A landscape with many valleys, sampled at points; each row gives a point and its height.
A ball rolls from a point to the lowest of its 2 nearest points, and stops where none of them is lower. Distance is the straight distance between rows; heights are no part of it.
Z788 height 628: [-10   9 -27 -50 -31  12  47 -34  17  28 -26  12  26  -6 -35  -3   8 -19
 -25  27]
Z462 height 535: [-13   1  -8   8  74 -13 -34  10  20   3 -10 -11  52 -45 -11  48 -89 -11
 -13  22]
Z724 height 222: [ 13 -45  28   3  94  10   6   9  34 -17  44 -11  -9   7  19  50 -35 -46
  42  26]
Z118 height 533: [-17   7   3  14   5 -26  -2 -32 -14  58 -37  18  23  -5 -26  50  13  27
 -49  35]
Z791 height 472: [-36  36 -66   5  17 -23  24   4  18  40 -50  26  46 -25  -8  41  -2  39
 -37  28]
Z919 height 412: [ 18  20  12  15 -54  16 -18   2  25   5  -3  27 -36 -20  37 -12   4 -42
 -38 -41]
Z834 height 245: [  6 -30 -18   5 -26  -7  24  22  45 -28  20 -60 -15  21  -6 -23   2  38
  49 -57]
Z676 height 631: [ 45 -15  61  -8 -58  31 -41   9 -44  12  36  -2 -17  11 -24 -14 -11 -49
   5  -9]
Z48 height 192: [-51 -11 -13  -2  -1  20  18  27   5 -26  16  18   8  27  17 -59  29  50
  57 -27]
Z730 height 655: [ 12  31  15   0  63   3 -30  24 -20   4 -50  -3  41 -18  -7  13 -35  11
 -52  89]
Z993 height 647: [  8  -2 -37  10 -29   5  15  35 -40  -8  74  14   0   0  10 -58  -1   2
  50 -53]
Z806 height 450: [-37   6  22  53 -26 -22  30 -53 -39 -13  11 -20 -55  15 -22 -50  68  43
  53 -26]
Z893 height 371: [-18  -6 -14 -44  34   9   0   2  34 -40  11  -4  -3  -8  -9   8 -34 -33
  -6  15]
Z340 height 227: [-15 -48   3  -8  19   0   1 -10  33 -26  19 -43  -9  53  -7   7  30  36
  55 -12]
Z914 height 709: [-11 -28  -5 -26  20   2  75  -8   0  -4  49 -49 -17  57  46 -38  32 -14
  68 -25]
Z477 height 622: [ 38 -33 -57  11   9  31   7  43 -42  -3  79  19  11  20  17  -7  10 -15
  70 -23]
Z299 height 653: [ 24  44 -45   4 -20 -26   1   4 -33  24  -6   7   5 -34 -35  -4 -20 -12
 -71  27]
Z568 height 487: [-50  29   9  47 -59 -10   4 -53 -19   7 -41   4 -24  -4 -45 -34  42  47
  15 -14]
Z563 height 567: [ 37 -13  41 -13   8  49 -14  22  15   9   4  12  18 -17  36 -16  13 -20
  19  20]
Z416 height 142: [  0 -27 -16  -7  58 -13 -24 -36  -9  -1   1  13  22 -20  27  14 -12  -3
 -30  55]
Z38 height 181: [-62   1  24   3 -48  21   7 -40  -1  12 -24  -2  11  14  46 -40  36  29
  57 -70]
Z25 height 748: [ 46  21 -10  -4  57 -14  19  33  36 -43  16 -11  -9 -54 -49 -10  -8  17
  21  15]
Z61 height 531: [ 61 -23  80 -17  25  32 -25  12 -30  16  -1   6  31 -17  24  21 -31 -39
 -13  35]
Z59 height 447: [ 25 -30 -47  -9  -3  15  16  -4  40 -23 -41  29   7 -28 -47  11   0  31
 -11  35]
Z525 height 523: [-41  71 -23  18 -39   2  -4 -16 -28  23 -72  28   5  -5 -34 -31  42  26
 -26  22]
Z553 height 265: [ 10  17 -16 -40 -19  21  15  -5   3 -31 -18 -11  24 -26  18 -69  21  13
   1   7]
Z669 height 470: [ 54   2  46 -12  26  14  -3  18  10  13 -17  39   7 -42  16  54 -47 -55
 -46  23]
Z325 height 699: [ 16  55 -16  -9  42   1   3   5   9 -13 -53  -8  46 -41   1 -18   5  35
 -33  59]
Z741 height 488: [  1 -16  -7  36 -16  18  15 -16  35   8 -26  29 -26   3  27 -19  39  35
 -10  11]
Z519 height 221: [ 19 -33  28 -40  -1  -8  15 -70  22   5 -18 -31  -1  11   5  21  37   2
   1  15]
Z281 height 469: [ 41  -4  58  35   4 -16 -25  24 -17  27 -50 -12   7  -2 -18  42 -43  14
 -72  39]
Z994 height 645: [-28  44 -21 -26  -9   6  50 -16  -6  32 -25  -8   9   1 -25 -58  19 -14
 -45  64]
Z332 height 532: [ 26  44  38  -7 -12  -8 -29  38 -37  50 -83 -47  46   2 -30  62 -54   2
 -73  56]
Z580 height 295: [ 27 -53   1 -19  43 -27 -32 -32  27 -46  11 -62   3   4  34  51 -10 -12
  25 -10]
Z231 height 454: [  2  -8  20  17  21 -10 -21  -7 -12 -11  18  21 -26  12   2  -8  43  22
  16  15]
Z328 height 429: [-15 -22 -46 -16  14  -2  40   6  35 -42  31  14 -43  14  34 -10  -2 -32
   4 -18]
Z254 height 686: [ 13   4   0   5  -8 -16 -17   0 -32 -20  50 -17 -57  62  13  38  70 -18
  70 -61]
Z905 height 314: [-36  19  -1   9 -10   5  -7  -2 -30   0  37  77 -22  -6  34 -31  23 -40
   9 -22]
Z193 height 563: [-12  20   5 -32  -8 -16 -21 -22   3   5 -15 -64  15   7 -30  -8 -29 -17
 -50  36]
Z388 height 388: [ 47  37  28   3   9 -20 -19  28   6  12 -19  38   5 -53 -17  47 -19  -6
 -51 -17]
Z455 height 604: [-21  62 -11 -30 -60   2  10 -15  -9  73 -43  -8  18  -2 -47  22  -6 -29
 -50  17]
Z632 height 60: [ 24 -55 -51  -7  -7  20  48   7  39 -34   4 -44  16 -14  12 -29 -37  20
  37 -19]
Z411 height 496: [ 18 -30 -19   2 -34  29 -37   6  17  -4 -33   8  15   6 -49   9 -28   9
 -38  38]
Z819 height 411: [ 37 -16  65  14  23 -22 -26  -6 -16   5  -6 -19 -10  -5 -14  20   9  24
 -33  31]
Z258 height 682: [ 26  31 -61  23  -7 -13  37   7   8  -5 -21  12  -4 -44  11 -32  -6   8
 -54  23]
Z52 height 572: [ 18 -17  94  -2  -3  18 -23   5 -58  32 -28  58  15  11  12  28  -7 -24
 -49  45]
Z103 height 595: [ 38 -40 -16   6  -1  53  -9  38  16   3  36  40  -1  15  43  11   7 -27
  55 -11]
Z168 height 579: [ -9  40  -7  27 -36  -6 -47  28 -26  73 -51 -31  30  10 -11  39 -47   1
 -76  26]
Z283 height 366: [  5 -39  28  24  48 -16 -24  33  32 -37  44 -14 -41  31 -45  33 -31   2
   6  22]
Z541 height 382: [ -3 -39 -69 -40 -10  19  18  -6  28 -78 -44  33   7  -2  -2 -11   0   8
  -8  11]
Z855 height 573: [ 36   2  30  21  66 -12  -4  12   7   5 -73 -16  33 -34 -42  69 -62  14
 -39  63]
Z598 height 623: [ 61 -20  12   8  38  41 -36  67 -19 -13  51  24  -9  47  15  54  15 -26
  66  -7]
Z472 height 274: [-38 -13 -20  12  -9  -4  67  27  14 -13   9 -10  -1   5  59 -57   8  58
  46 -68]
Z228 height 353: [-27   3  14   7 -45  12 -18 -19  43  38 -22  -3  12   6  32  11 -17 -23
 -37 -33]
Z251 height 648: [ 29 -37  50   6 -16  19 -58  42 -46   2  50  43 -27  50  -7  56   0 -24
  39 -26]
Z237 height 698: [ -9   5  -5  -4  16   5  49  15  -7 -19  39 -40 -39  76  50   1  80 -20
  82 -60]
Z336 height 319: [-16  -2 -51 -51 -16   9  66 -11   8 -64 -41  10 -10  -7  21 -60  27  34
  -9   8]
Z287 height 460: [ 24 -15 -22   3 -16 -16  -1  -4  27 -24  32  25 -32 -16  37  17  15 -23
  -1 -49]
Z427 height 619: [-29  69 -49  33 -46 -20 -14   4 -30  49 -42 -41  15  -9 -12 -24 -35  -1
 -72  13]
Z149 height 390: [-20  39 -41 -22  24 -40  21 -12   5  16  -6  13  56 -47 -15   0  -8  30
  -9 -11]
Z53 height 714: [ 16  21 -42  29  33 -35  29  34  25 -34  27  21 -27 -43  -4 -35 -11  30
 -18 -12]
Z210 height 357: [-51  28  -9   1 -31 -16  -8 -24 -37   7  19  54 -27   5 -41 -21  17 -14
 -17  -1]
Z518 height 68: [-23  11  26   4 -34  18 -38   6 -15  -2  24 -14   9   5  49 -44  25  10
  60 -64]
Z857 height 283: [ -4  65  25 -24   7 -24 -31   6 -15   8  17  20  34 -48   0   5  -6   2
 -12 -34]
Z129 height 603: [ 37   4  83  28 -45  11 -35   1 -69  42 -12  32 -12 -19 -14   6  -5 -18
 -33  -1]
Z80 height 422: [-46  -5   6   0 -22 -24  51 -37  -2 -11  29   4 -61  33 -20 -32  54   2
  35 -24]
Z104 height 670: [ 12 -19   6  12 -35  13 -61  10 -46  -5  53   0 -30  56  30  28  20 -31
  55 -54]
Z583 height 277: [-71  27  28  24 -56  14 -15 -34  19  43 -40  36   1  -2  40  -4  21  -2
   5 -46]
Z271 height 296: [ 29 -38  11  32  23 -17  -5  18  28 -22  41 -33 -64  60  -8  39  33  10
  36  -9]
Z391 height 182: [  0  28   2 -14 -20  -4 -41  -6 -35   8  13 -11  46 -27  22 -51  12   8
  12 -31]
Z776 height 392: [-77   9 -34  -3 -39 -31  40 -46 -25  10  14  16 -26   6  -1 -47  11  -1
 -11 -34]
Z311 height 530: [ -8 -32 -11  -8 -56  25 -25 -25   5   2  -1 -25 -11  26 -30 -18 -30 -35
 -40  31]
Z320 height 134: [  0 -35 -26   0  71 -17 -18 -11  15 -42  20 -34  14  -9  48  -2  -6  11
  26  27]
Z680 height 280: [-19 -40  11 -50  51 -15  -1 -48  35 -11  10 -26  21  -3 -11  50 -35 -34
  12  21]
Z648 height 361: [  9 -38 -31  -8  72  25  34  25  51 -35  47 -39 -18  39  25  36 -28 -60
  82 -19]
Z714 height 125: [-30 -43 -17 -23  14   0  15 -35  43   0  -8 -11  26   9   1   3  10  38
  23   4]
Z219 height 574: [-42  59  17  13 -24  -2  -8   0 -32  73 -26  49  11  -6 -16  24  -2 -21
 -50  18]
Z934 height 349: [-27  -2 -41 -15 -58 -15  17  -3   8 -25   0 -45  10  -1  -9 -54 -25  38
   0 -64]
Z494 height 383: [  0 -17  49   9  96 -26   6  12  26  -3  18  -2   9 -23 -13  70 -68 -22
  -2  13]
Z26 height 355: [ 55 -41  52  46   8 -18 -17   3 -24  17  45 -44 -34  23 -14  21   6  18
   9  -7]
Z920 height 262: [-71  22  -9  14 -33  32 -11   9 -34 -23  21  63 -18  12  12 -72  23   2
  48 -33]
Z363 height 777: [ 27  35  -2  -8   5 -12  33  10  26   1  -7 -27   8 -34 -72 -21   4  34
 -15  12]

Two balls start at each pair of points below. Name the first point that both come to, or write never.
Z568 / Z788 => never
Z455 / Z311 => Z391
Z25 / Z231 => Z819
Z730 / Z332 => Z281

For each start below, name the point where the ball stops.
Z287 => Z518
Z676 => Z518
Z525 => Z48
Z563 => Z518
Z411 => Z518
